Points, in no order, along strands that fork and pass close to each other.
(in the rows, 100 means zero)
Points whose rows are less than 71.4 apart are linked; no others are. Some points are linked to none.
j_703: [ 93  84 132  67 126 106  77  83  93  69  70 116 104 105  97  75  74 107
  96  98 126 128  92 117 114 105 130  79 115 105 114]
j_478: [ 83  81  98  87  85  79 116  74  79 106 130 135 105 130 104 107 110  98
 103  89 104 119  94 109  83 105  85 110 128  97 115]
j_860: [109  93  81  82 128 100  69 123 102  83  92 106 105  77  67  80  74 112
  49 116 102 105  92 160 116 103 144  99  88  99  89]
j_952: [ 94 108  85  70  93 113  92  76  79 109 101 112 130 113 101 125 108 106
  92 110 127  92 125  65  65  93  86 114 111 116  97]
j_331: [ 89 104 111 110 124 130  97  90  96  59  98  57 104  85  93  66  83  94
  74 102  84  98 101 103 135 111 120 122  92 118 108]
j_116: [ 95 121  79  82  85  98  87  92  82 103 118 111 122 121 125 100 107 103
 118 128  90 117 110  74  77  98  86 114  98  99 123]
j_690: [ 75 112 104 134  84 101 109  98 116  98  93  75  85 122 124 113 119 104
 100  96 106  91 117  85 107  96  85  83 111 108  96]
j_564: [117  66 125  89  87  93 100  79  80 100 101 132 109 133  88  93  82  85
 118  99  98 131  89 103 114 105 109 114 100  96 114]
j_46: [ 84 109  84 100  76  80 115  95 131 132 102 102 100 108 116  91 115 111
  90  98 111 108  99 108  90 117 104  86 111  81 110]
j_142: [114  93 128  99  85 118 104  79  77 103  77  77  99 146 104 107  82  91
 150  97 114  93 126  65 115  70  89  98  89  91 108]
j_937: [100 105  73  91 112  89 104 122  96 116 101  97  99 108  80 111 111  92
  42  92 103  53 120 104  88 108 101 100  94  90  71]
j_880: [117  83  94  82  86  71  97 108  97 124 115 136 104  96  96 115 104 100
 101 111  99 115  89  97  57 106  93 101 113  99 121]
j_224: [101 113 117 104 109 121  97 116 128 109  87  87 118  57 104  92  93 122
 105 122 101 105  95 114 118  92 122  99  77  96  86]
j_39: [ 85 104 129  81  94 122 101  98  82  91 109 114 112 103 120 125  95 105
 135  88 111 111 108 105 109  81  98  94  93 100  81]
j_206: [ 82 129  96 115 108 129 125  95  94  67 123  57  93  69 115  73 103  95
 115  95  90 120  82  93 106 114  78 117  96 109  99]
j_896: [100 104  73 117  79  90 118  99  99 114 136 106  87 101  93  96 103  96
 109  90  68 102  88  94  97 118  82 126 102  97 115]
j_835: [106  59 118  75  97 100  56  85  82  97  84 142 116 130  82  88  84  92
  92 125 102 134  92 119 105 103 133  92 106 100 120]
j_951: [103 113  91 127  89  92  87 102 107 106  92  77 103 140 103  84 107  98
 104 104  86  80 119  65 106 101  90 104 103  94 120]
j_371: [120 112  81 106 131 101 114 117 100  66 114  78  80  87  81  78  84  69
  80  84  80  82  94 110 118 126 105 121  94  96 105]
j_524: [101 123  63  96 105  97 106 119 112 111 109  75 104  74 102 102 110 105
  88 105  81 100 104 103  85 105  83 102  91  96 106]
j_248: [ 87  85  90  87  86  92 137  83  95  97 131 113  89  99  91 118 119  86
  98  77 108 110  97 103  91 114  75 114 117 106 100]
j_406: [110 102  99 112 118  98  70 122  89  80 106  98 108 117  77  93  95 100
  79 118  63  89 107 108 111  98 116 116  89 111  95]
j_68: [113 111  93 108  95  96  99  93 117 123  94  86 110 108  86  93 103  95
  82  96 107  75 121  96 102 113 117 125  88  95  96]
j_310: [ 77 108  86  84 116 106  95 103  95  87 118 105 122  75 120  84 104 112
 105 129 102 141  82 124  86 102 105 104 102  87 116]
j_413: [117 102 116  63 104  97  73  93  97  92  62  99 107 143  95  90  79  83
 111  93 126  92 122  85  98  90 122  93  93  86 124]
j_507: [116 105 129  68  90 124  62 101  76  97  84 104 107 104 125  98  51  85
 162 103 106 130  90  93 128  75 106  89  70  77 106]
j_804: [ 96 115 100  95 123 106  93 122 100  70 111 105  99 100 101 105 100  92
 110  89  98  95 100 114  98  96 102  95  91  99  89]
j_518: [ 89 126 111 103  59 102  97  95 107 120  91  93  85 130 155 118 107 108
 139  96 113 103 112  75  95  88  85  77 108  88  99]
j_990: [ 84  82  99  54 129  98  77  70  99  73  82 112 113 109  86  74  79 104
  88 112 119 149  80 127  96 110 133 101 111  95 123]
j_456: [ 82 130  71 122  83  96  98 103 104 104 123  62  85 113 121  74 109  92
 124  95  57 100  98  96 101 112  76 108 101  97 119]
j_634: [ 92 111 129 100  92 106  92  94 110 119  71 107 122  89 126 111 111 125
 116 126 129  96 120  71 101  83 102  73  97 108 103]
j_412: [129  78 127 114 112  92  82 107 103  84  85 106  97 100  73  97  86 106
 108 107  83 105  86 115 121  99 119 112 101 113 105]
j_389: [ 67 104 130 108 115 109  92 111  96  85  87 110 106  99 114 110 100 118
 105  96 104  88 114 107 114  82  95  70 111 117  90]
j_615: [ 98  88 124 136  66 107 101  84  93 105  89  98  97 123 114 108  99 105
 139 113  85 123  94  82 122  76  85  99 108 107  97]
j_939: [ 78  99 141 112 116 119 113  75  98  85  74  90 113  81 117  92 104 121
 123 109 115 111 101  81 112  85  82  85 117 118 109]
j_323: [ 71  89  81 112  97  87 121  85 102 119 104 105  94 136  86  94 121  98
  52  90 114  62 118  96  95 123  99 106 119  98  93]
j_357: [103 114  91 132  77  83  94 107 121 110  92  84  74  82 125  94  98  91
 140  93  74 132  77  99  95 100  84  85 117  87 118]
j_232: [143  78 107  90 118  79  84 110 100  99  86 128  96 110  71  94  77  91
  88  98  92 104  93 111 100 110 122 107  92 103 114]
j_101: [ 92 125 110  86  57 104 114 100 116 123 113 106  99  96 134 128 111 111
 120  91 122 108 108 103  94  96 103  85  94  94  74]
j_168: [104  99 100 106  92  98  87 125 124 125  92 104 113  78  96 102 109 113
  83 127  96 103  95 122  98 100 122  86  81  91  84]
j_905: [107  97 127  60 101 119  91  95 100 110  80 129 120 100  82 124  83 111
  94  89 141  90 108 106 109  96 137 104  85 105  70]
j_430: [ 78 100 105 119 118 117 121  92 100  65 112  75  87  81 101  75  98  91
  86  96  82 106  81 107 123 120 103 125 105 104 103]
j_16: [109  77  95  98  78  67 100 108 100 111 118 135 100 103 105  97 104  89
 133  99  86 134  78 110  82 108  85 105 107  80 127]
j_627: [ 94  97  97  90  83  93  87 105  97 103 127 121 101  99 138  94  97  88
 148 111  91 134  80 110  89  94  86  88  98  68 112]
j_22: [108  93  40  87 134  80 102 114  93 113 126 103 105  81  75  65 101  92
  39 115  96  93  90 147  86 118 112 117  95  71  90]
j_369: [101 114  93  67 148 120  89  94  90  64  94  76 121  70  83  91  82 104
  69  95 115  87 111 106 106  98 122 112  86 110  92]
j_892: [ 83 101  61  77 110  77 107 101 119 117 102  98 112  95 111  81 112 106
  79 117 108 120  94 116  76 116 104  98 104  76 117]
j_731: [123  65 106  67 122  75  72 106  89  77  98 142  85 120  70  89  73  87
  85  94 100 113  93 138 102 102 122 101 107  97 114]
j_13: [102 104  50  99 134  94 122 120  76  98  93  73  99  77  74  91 102  81
  22  96 100  62 107 113  98 113  88  88  93  87  89]
j_300: [ 82  92  86 113 117  99 124  90  81  81 121 103  95  89  91  96 113  92
  93 105  79 117  87  93  81 116  71 120 116 110 119]
j_621: [106  73 138 151  91 115 103  92 101  98  86 102  95 113  96 122 111 112
 114 100 103  81 103  82 116  75  95  91 112 123  81]
j_708: [105  84  96 106 119  73  94 124 119  79  94 115  81  89 109  88  94  93
 111  96  79 126  59 130 100  96 103  82 111  80 116]
j_490: [110 107 113 108  97 118 108  80  91  93 100  76 106 108  99 113 103  99
 127  99 117  78 129  52 100  76  77 117  87 119 105]
j_783: [ 89 118  82 120 107 102 108 134 104 110  88  65  91  38 107  99 111 117
 100 121  87 110  92  93  93  87  78  77 101 111 109]
j_337: [113 105 110  77  87 115 106  89  81 110  99 102 120 115  96 130 101 106
 116  95 124  80 130  59  80  86  91 115  91 102  91]
j_408: [109  96 140  93 100 116  86 106 106 108  67 118 123  98 105 116  88 117
 129 100 127  88 115  84 107  80 106  82  95 101  95]
j_423: [ 73  98  66 109  98  99 138  98  93 102 116  94  78  76  93 114 124  97
  60  86 115  72 103  93 101 121  79  89 111 106  84]
j_583: [ 85 114 118 105  80 113 126  86 119  99  97  98  94  86 130 116 108 116
 125  88 122 116  90  96 107  94  92  78 112  95  90]
j_183: [115  99  76 139  83  76 114 119 117 124 115  87  80  94  93  88 112 100
  94 102  64  90  94  97 102 110  84 114 103  93 109]
j_854: [103  94  74  84 110  94  82 106 101 116 107 114 126 104  76  90  99 106
  54 122  99  89 108 143  98 117 134 129  86  94  85]
j_194: [132  80 109 122 123  90  98 115 104  95  91 100  80  91  60  97  88  97
  58  91  94  64  99 107 117 116 113  99  96 106  84]
j_118: [111 100  68  81 137  76 103 106 110 101  95  97 104  94  71  71 105  93
  53 113  96 104  91 122  92 117 124 109 102  86 108]
j_418: [101 129 131  94  98 128 100  76  98  99  91  87 120  86 133  87  78 105
 153 103 119 111 100  95 126  86 103 102  82 101  99]
j_713: [106  95  69  61 132  99  72  97  94  91 110 115 114  84  68  95  93 100
  46 108 113 104  89 153  99 111 143 122  98  93  75]
j_759: [ 96 105  91  85 104  96  76  99 104 109 103 112 133  96  95  99 106 109
  70 122 102 102 104 117  81  95 121 104  96  96  82]
j_646: [ 90 125  61  90  88  91 103 105 107 105 130  80  97 112 134  74 105 100
 124 107  72 124  90 105  85 110  89 110  91  85 128]
j_544: [111 104 127 112 113 100 114 115 113  96  90 106  94  57  97 119 102 111
 129  91 109  99  91  95 106  87  92  79 101 103  95]
j_693: [ 94  78  82 124 124  80 120 109  97  88 103  93  78 103  82  73 103  93
  52  98  69  85  93 116 104 121  90  99 120  88 114]
j_67: [ 86  99 138 118  94 121 102 116 104 105  93 107 103  97 102 118 108 117
  87  90 103  70 117 110 116  88 106  78  97 112  67]
j_444: [ 88  86 109 103  76  80 114  86 122 119  79 104  95 132 103 100 109 106
 103  85 119  96 101  90  92 112 102  79 113  89 112]
j_773: [ 89 108  73 121 105 128 128 126  95 101 103  66  87  44  92 108 105  86
  75  93  96  78 106  94 113  97  69  80  87 107  87]
j_244: [ 86  87  79 118 105  72 123 112 105  94 119 103  72 104  96  82 108  82
  86  78  77  95  77 122 108 124  83 100 120  82 100]
j_919: [111  98  93 144 101  88 109 103 118 102  91  77  79  77  94  89 111 104
 108 105  72 107  90  70  92 101  80 109 107 109 116]
j_863: [ 90 129 100 102  67 111  80 106 102 108 108 104  99  96 156 104 101  99
 153 111  91 129  82  98  95  88  79  67  94  89 108]
j_649: [106  84  76  93 117  87  97  83  85 102 113 121 121  97  66  99 108 100
  61 115  92  91  91 101  78 117  95 129 106 114  94]
j_31: [120  93 132  95  89 100  80  96 119 106  54  89  93 134 102  93  83  99
 124  90 124  85 107  81 104  92 119  79  93  79 108]
j_561: [100 101  76 115  99 116 117  87  77  90 138  91  90  82  92 102 100  90
 104  96  82  98 105  83  93 121  70 136  90 116 115]
j_831: [ 93 117 102 112  86 120 105  96 105  94 116  86 115  85 117 100 111 114
 115 106  95 104 103  94 110  99  98 108  93 118  87]
j_319: [101 116  87  99 128  92  96 129 103  71 104  78  94  95  99  80  95  90
  94  94  80  94  82 124 104 109  96 100  95  92 104]
j_509: [110 108  82  89  73 102  97 111 100 122 136 128  98  86 114 120 110 101
 124 101  85 105 105 107  83  97  95 112  93 111  91]
j_36: [105  91 113 119  54  96 111  92 101 138 100  97  84 154 107 109  99 106
 130  85 106  92 117  66 105  86  92 113 102  94  89]
j_407: [114 116  97 120  92 102  99  88  94  95  96  67 104  98 111  85 112 104
 129 121  82 109 114  60  91  91  75 111  96 113 138]
j_884: [ 93 128  80 136  67 106  92 103 109 109 113  74  76 126 126  99 112  91
 138  80  64  84 101  97  96 100  80  97  96  98  90]
j_170: [ 94  89 124  98  97 103 100 116 105 114  99 116 104 112  92 123 108 108
  59  92 112  71 111 121 104 107 125  89 106 111  59]
j_293: [106  99  85  81 124  98  90  66  88  95 106 100 124  97  67  85 101  97
  82 113 100 106 100  82  86 112 107 143 101 114 110]
j_630: [112  95  69  93 102  93 107 105  85 103 137 111 109  75  75 113 108  90
  68  95 100  79 104 107  91 115  94 121  87 102  86]
j_305: [100 110  82  89 119  94 109 104 103  92  84  88 100 116  86 114 109 100
  79  88 119  67 122  78  72  99  90  89 109 104 105]
j_455: [106  85 120 153  87 114 109  86 106 111  94  81  86  91  91 112 109 104
 114 113 107  78 114  61 120  81  92 107 102 131 102]
j_74: [ 82 107 108 118  83 115 118  71 110  95 109  79 116 107 106  82 112 102
  97 108 102 100 100  96 124 117 104 120 101 102  94]
j_12: [ 85 120  80 106  70  87  89  97  98 114 105  82 105 110 136 104 113 112
 104 120  85 113 119  82  91 100  86  93 106 108 112]
j_504: [ 97  85  77  66  68  63 100  96  97 142 132 146  95 110 105 124 110 105
  94  91 111 109 103  96  65 106  86 102 120  99 100]
j_758: [ 84  98 111 120 114 106 114  89 106  86  80  82 101  79 110  84 112 115
  98 117  97 126  92  94 112 102  93  97 119 112 114]
j_717: [ 80 122  70  93 100 101  95 114  98 104 129  94 101  78 137  87 118 109
 111 128  74 132  84 118  84  99  91  99  99  91 115]
j_226: [106 128  99 131  99 122 100 122 115 108  87  64  99  57 108  86  96 119
 120 118  79 102  86 103 116  96 102 102  78 101  82]
j_481: [104 105 103  55 119 115  88  94  89  83 102 120 129  97  86 118  84  97
  94  89 120  96 111 112  94  90 120 113  88 108  73]
j_246: [ 97  85  91 124  83  72 124 106 112 144  97 111  71 125  85  96 122  98
  58  87  98  62 105  94  98 127  94  86 119 103  93]
j_209: [115  99 104  95 120 105  70 131  98  78 100 103 104  87  79  90  81 104
  71 108  85  94 102 135 131 104 131 115  78 113  85]
j_958: [103 106  81  78  85  86 106  88 102 127  96 112 118 101 100 116 109 113
  88 111 123  97 113  73  72 109 104 106 106 105 106]
j_532: [109 101  97 116 105  94  91 100 111 102  88  80 115 117  95  72 102  95
 112 128  74 101 106  74 103 100 100 117  94  98 132]
j_253: [113  88 138 145  85 111 101  89  93 109  82 103  86 109 109 117  91 111
 155  97 107  99 107  70 115  60  78  93 115 116  95]
j_61: [107 116  90  86  52  98 110  82  77 141 130  99  96 134 116 118  99  93
 140  93  98 106 124  74  95  96  88 124  91  97 101]
j_204: [ 82  97  67  85  83  86 110 112  92 119 126 120  88  95 109 135 127 107
  72  97 103  85 119  94  72 104  86  90 118 113  85]
j_732: [103  75 104  97 110  75  82 119 111  84  90 133 100 110 106  82  99  93
  93 115  90 125  76 128  90 113 107  72 104  85 128]
j_574: [114 108 126 121  98 100 111 102 114  88  83  96  76  87 107 116  86  90
 144  66 109 104  79  93 102  82  97  87 107  92  95]
j_914: [ 93 114  81  86  91  98  96 128  88 106 136 117  91 101 110 137 114  93
  99  86  97  87 116 103  72  88  82  99 100 104  79]
j_735: [103 100 118  89  91  91  94 111 139 103  85 103 100  88 110  96  94  95
 125  91 114 123  76 119 101  98 116  74 102  71 103]
j_272: [107 105  91  62 133 116  78  91  87  64 104 101 114  94  75 120  81  90
  62  81 113  76 113 113 109 100 120 116  98 112  79]
j_798: [ 95  92  79 119  97  82 122 127 114 116 132 109  80  89  97  88 114  92
  74  91  77  98  84 144 109 117 104 102 100  78  83]
j_934: [ 84  91  91 127  99  92 104  87  98 112 108 101  96 144  90  90 114 106
  78 102  85  75 119  74 101 118  88 112 117 109 118]
j_218: [111  89 132  85  82 120  90 114  99 114  91 124 118 108  98 132  90 113
 112  94 120  78 119  89 100  94 121 100  85 111  70]
j_613: [110  89 106  78  99  80  93 112 116 111  77 124  97 129  93 103 104  95
  73  81 120  84 103 116  72 117 121  78 104  83  98]
j_665: [125 102  92 128  94 120 111 101  94 104 116  80  74  85  93 119 103  91
 126  79  87  74 106  64  96  91  73 116  89 124 100]
j_217: [ 96  93 114 112  92 123 117  88 100  92 121 105 114  85  85 116 108 107
  74  96 114  81 109  97 116 103 104 122  91 115  72]
j_931: [ 90 100 136  90 112 123 119  83  94  83 106 115 113  85  97 108  99 106
 113  85 116 111  94 115 112 100 107  97  96 111  88]
j_846: [127  62 126  75 105  72  76  92  86  84  76 144  79 149  76  94  85  87
  81  85 100  92  95 123 106 116 118  78 110 111 107]
j_624: [110  99 145  82 108 114  55 118  89  85  70 116 104 104 111 109  57  95
 155  96 105 116  97 105 127  71 111  79  91  94 106]
j_421: [106 106 106  66 112 100  78  84  79  83  85  99 124 133 106  98  92  89
 117 111 109 102 123  75  79  84  97 101  93  97 119]
j_672: [ 93  88 121 158  99 105 111  94 104  83 102  84  72 118  97  92  97  85
 117  78  63  93  85  99 115  89  91 110 114  99 100]
j_391: [ 73 102  64 124  99 113 132 116  90  96 105  64  76  70  95 109 112  81
  51  80 100  55 107  88 102 110  72  77  92  96  83]
j_113: [ 91  97 101  90  48  94 103  93  80 143 114 117  83 143 117 118 107 101
 120  86 106  96 124  66  87  98  97 104 111  90  87]
j_292: [114 103  97 129 103 114 125 114 110 103  98  75  92  50  85 103 101 102
  83  97  92  83  93  95 115 102  92 105  96 107  90]
j_539: [112 103 110 113  76  99 100  82 105 111  91  83 106 151 102  95  91  92
 135 100 102  93 115  69 106  90  96 115  87  90 113]
j_243: [ 93  80 108 121 122  93 111  78  96  82  90  91  96 115  75  82 106  94
  55 102  87  88 102 100 108 115 105 110 117 111 114]
j_581: [ 93 130 135 120  99 137 107  83  89  93  98  88 104  95 128  99  93 102
 160  91 109  93 107  95 124  69  82  89  86 120  82]
j_851: [ 91  96  97  60 101 100  66  80  82 100  82 120 137 131 105  96  98  92
  92 120 115 112 110 100  72  97 114  96 104  85 112]
j_299: [109 110 111  94 100 111  96 113 109  78  98  89  79  99 110 102  79  85
 153  67  95 110  84 106 105  92 101 101  87  84  99]
j_761: [110  99 124  91 115 111 124  87 102  95  94 101 104  67  98 109  94 109
 134  90 118 128  89  97 102  98  96 111 104 103 105]
j_590: [ 89 108  32  69 124  67 116 109 102 112 118  98 108  75  95  85 111  97
  65 104 110 115  94 118  60 107  87 102 107  78 112]
j_899: [108 116 118  64 101 121  78  88  93  93  85 100 130  99 122  84  69  96
 150 122 119 125  95  96 112  81 109 108  78  81 115]
j_127: [ 95 104 105 118 104 106 113  79  90  81  90  69  96  96 117  97 112 107
 114 114 110  89 123  51 102  83  69  96 114 126 126]
j_702: [ 70 114  88  63 115 104  78  82  92  89 104 112 136 108 127  86 101 100
 108 131 113 128  99 107  78 103 110  97  92  78 114]
j_771: [103  64 110  59 102 100  78  76  73 102  90 142 123 137  80 105  96  89
  97 114 111 124  95 101  72 102 115  99 107  92 126]
j_891: [101 114  93 130 101  95  91 131 121 108  85  82  88  72 115  91  98 101
 126 116  77 124  63 113 101  96 105  85  96  78 113]
j_553: [103 108  93 116 117  99  93 151 107 105  96  91  96  58 103 106 101 108
 103 107  76 111  80 120  96  84  93  83  87 100  98]
j_696: [114  79 120  67 104 100  99  72  86  93  88 114 125 113  81  99  89  97
 106 103 118 125  93  88  96  99 109 114 106 105 117]
j_558: [109  94 100 105 108  83 123  94 117 107  73  89  85 127  82  97 106  97
  87  80 124  76 110  80  92 116  97  87 114  95 118]
j_8: [110 124 113 141  63 115  92  91 111 113 106  79  82 123 128 107  91  95
 157  80  68  96  96  96 104  79  94 107  88  93  89]
j_819: [118  76 130  99  83 115 115  73  70 103 108 105 106 119  87 102  78  89
 127  99 100 118 102  88 128  89  99 130  89  99  99]
j_270: [ 76 113  84 123  78  94  98 109  98 115 106  82  90 121 132 115 135 125
  86 110  86  89 131  77  99  97  74  80 120 123  96]
j_336: [126 106 110 123  79 110  91 106 110 103 114  98  86  85  94 102  78  85
 138 100  65 118  77 107 112  99 108 118  92  89  97]
j_165: [ 96  96  92  97 114  86 100 131 118  95 114 113  90  95  99  95  99  85
  72  90  92  97  95 161 118 105 126  96  88  78  73]
j_997: [ 80 118 117 104  89 113  96  97 100 103  98  89 104 137 134 119 105 111
 119  97 118  88 125  80  99  82  94  83  98 100  86]
j_356: [122  86  87 135  90  84 123 124 107 129  89  95  73 100  78 104 111  94
  61  96 102  54 112  90  98 120  87  92  99  96  95]
j_175: [ 93  81 131  67 118 111  70  93  99  87  71 129 118  87 101  87  72 101
 120 119 125 146  70 105 110  93 120  78  98  87 127]
j_302: [112 100  85 103 123  85  87 122 121  89  85  91 100  99  91  74  93  96
  85 111  86 110  89 119 101 115 120 103  92  91 120]
j_365: [ 91 120  66  76 110  93 109 109  95 107  99  95  98 108  99 122 112  90
  59  80 122  50 121  84  62 106  90  86  99  92  73]
j_257: [106  90  98  70 139  90  78 109  94  63  91 119 104 109  88  96  83  97
  78  93 100 115  91 134 105 111 121  90 104 108 100]
j_845: [100 103  97 101 130 125  90  92  82  67 112  85 116  81  81  76  87 104
  82 120  87 110  94 105 118 113 118 144  87 116 104]
j_467: [100  93 113  83 111  97 118 107 127 114  81 112 100  71  86 108 112 115
  68  91 124  92  90 123  93 102 115  74  99 102  78]
j_975: [132 117 113 125  69 116  87  97 106 111 103  89 100  99 103 104  91  93
 161  89  77  99  95 107 113  82  96 126  79 101  79]
j_938: [100 104 132 116  83 109 106  66  85  95  87  73 109 130 125  86  97 101
 152 111 115 111 121  53 118  65  75  97 101 111 117]
j_571: [113  98 107 107 125 113 101 101  92  57 104  65  85  89  73  86  89  87
  85  89  91  75 105  89 134 108 111 131  88 116 107]
j_476: [125  75 123  66 109  89  99  81  99  96  86 127  84 142  63 102  82  95
  82  77 121  84 100 121 113 102 123 100 109 115  95]
j_533: [121  82 135  69 100 105  97  72 105  93  70 103  92 123  69 102  68  96
 101  79 136 103 106 103 115 102 134 105 102 108 102]
j_366: [ 87 113  70  87 134 107 116 112  90  94  83  71 110  70  82 113 111  94
  37  97 121  69 114  99  82  94  93  73  95  99  84]
j_77: [ 88 102 122  99 109 130 121  66  92  75 107  90 118  98  88  94  96  98
  95  89 112 101 103 101 130 104 101 125  90 113  88]
j_810: [ 85  89  92  74  60  80 112  85  88 130 121 135  94 110 126 125 110 102
 119  96 106 136 100  92  88 100  87  92 123  98 113]
j_320: [ 88 133  95  94 102 137 115  87  94  83 135  84 106  61 118  89 105 109
 128 110 100 122  84 107 106 105  88 119  85 116  90]
j_473: [133  89  97 125  96  86 115 111 106 116 108 119  75  87  66 116 109  93
  74  93  95  68  92  97 100 116 100 108  95 113  85]
j_125: [ 95  77 121  78 110 103  68  90  88  92  90 136 129 103 105  91  89 113
 104 135 104 140  88 102  97  94 121  92  94  99 122]
j_757: [ 83 101  93  76 145  98  89 123  93  68 102 113 110  92 102 103 104 109
  77  97  90 101  96 130  86  91 104  80 100 103  90]
j_454: [ 84  74 101  77 114  91  86  89 102  82 103 127 107 118  98  75 102  94
  89 109 107 134  83 132  80 113 113  88 111  87 115]
j_755: [108 101  53  75 112  91  93 111 100 112 134 110 112  93  81  93 106  88
  63 100  98  93  94 129  85 119 107 130  87  82  81]
j_53: [104 105  61  93 128  80 112 130 113 102  98  87  89  95  82  86  96  76
  48  86  96  62 102 123  94 112  96  86  93  80  95]
j_214: [122  95  90 121 125 110 108 110 105  86  87  80  97  60  67  92  95  91
  54 100 104  71 101 102 114 116 107 104  84 105  94]
j_916: [104  96 113 150  88  97  95  93 122 111  76  74  93  86 106  98 106 117
 115 116  86  94  97  76 112  78  88  98 104 114 106]
j_330: [117  98 124  89 116 100  60 126  93  64  91 111  97 101 107 102  73  96
 130 107  79 109  91 116 121  78 119  86  91 103 103]
j_501: [102  72 117 108 107 121 105 101  99 108  96 108 102  81  75 117 107 102
  47  99 120  64 110 102 115 105 117 102  89 122  58]
j_72: [ 89 102 112  88 113  95 112 116 126  99  91 106  99  64 108 115 102 110
 108  86 127 114  86 125  99  99 105  76  95  97  93]
j_607: [101 108  70  84  70  83  95  90  82 130 136 114 108 125 115 104 116  98
 120  99  85 104 118  76  83 108  84 125 108 100 122]
j_683: [113 101 101  86 130 114  95  79  94  83  84  87 119  84  69 101  98 106
  81 105 116  95 108  84  96 101 110 118  97 115 100]
j_642: [ 90  90  93  81 102  79 111 123 118 112 104 120  99  78  92 106 113 106
  57  97 107 101  93 155  94  95 112  77  97  89  62]
j_930: [ 94 116 136  95  98 135  86  98  87  94  88 104  98 119 131 114  80  98
 155  81 106  91 112 101 115  60 101  84  87  98  85]
j_291: [ 94 101 107 114  81  77  93 102 126 120  85 112  84 100 124  97 102  99
 129 101  99 125  70 103  94  99  92  68 115  75 117]
j_466: [115 125 121 104 114 125 104  95 112  75  91  73  86  81 100  85  77  90
 135  78  97 105  80 102 124  94 108 111  83 100  95]
j_706: [ 82 100  82  92 102  98 138  70  99  98 110 100  99  83  79 108 120  94
  64  81 119  98  94  89  91 126  88 114 107 112  99]
j_822: [ 87 105  57  79 106  72 112 104  93 113 118 112  98  79  95 110 123 107
  59 101 104  96  99 101  65 104  79  91 118 105 104]
j_764: [102  96  85 122 125  87 102 117  93  74  94  92  82 125  91 105 107  95
  80  86  95  66 114 100  92 100  85  86 108 102 104]
j_661: [ 97  98 113 131 114  88 113 105  99  65 102  86  75 127  93  94 101  85
 100  73  89  89  99  99 112 105  89  95 108  95 109]
j_497: [109  99  94 120  64  94 104 108 104 121 118 112  85 111 104 126 104 107
 125 102  84  99 104  88  93  95  91  95 106 107  94]
j_120: [ 78 123  96  83  51  90  95 102 113 135  99 110 102  86 149 121 123 119
 108 108 117  97 114  88  91  94  99  65 112 101  86]
j_639: [ 95 112 126 123  75 119  80  99  95 103 100 102 112 106 134  97  91 106
 146 118  87 116  94  96 110  82  90  88  93  92  93]
j_894: [115  79 139 115  97 110  96  83  97  90  85  96  93 117  87  98  82  93
 120  98  96 101  98  95 128  88 120 122  99 107 106]
j_219: [ 85  99 118 115  60  94  93  97 106 129  80 103 105  96 138 128 119 135
 110 123 114 106 108  69 104  84 102  65 115 107  93]
j_520: [ 77  95  92 125  94  94 131  91 110 113  99  89  92  72 104  81 125 116
  86 122  85 127  73  97  98 111  91 103 124 100 119]
j_756: [ 87  86  83 115 123  81 131 101  94  90 106  89  97  69  86  83 115 105
  68 119  88 126  81 112  86 120  89 104 122 107 113]
j_853: [ 94 102  82 110  49  88  94 109  92 140 127 118  71 131 121 128 119 114
 114  91  85  87 120  79  90  95  86 106 119 112  91]

A fork is a point with three links. Follow the links from the first point to the second and name the forks in between, in order.
j_206, j_732: j_331, j_319, j_731, j_771
j_232, j_624: j_731, j_319, j_331, j_77, j_931
j_270, j_773: j_113, j_539, j_951
j_649, j_544: j_755, j_319, j_331, j_77, j_931
j_466, j_170: j_544, j_931, j_77
j_773, j_13: j_951, j_539, j_113, j_305

A fork is a point with three links, a tip a point with one. Leave the first point through the second and follow the links. Name the first fork or tip that comes.
j_423, j_706: j_939
j_896, j_183: j_951
j_336, j_975: j_851
j_683, j_369: j_583
j_219, j_634: j_755
j_305, j_558: j_113
j_853, j_497: j_305
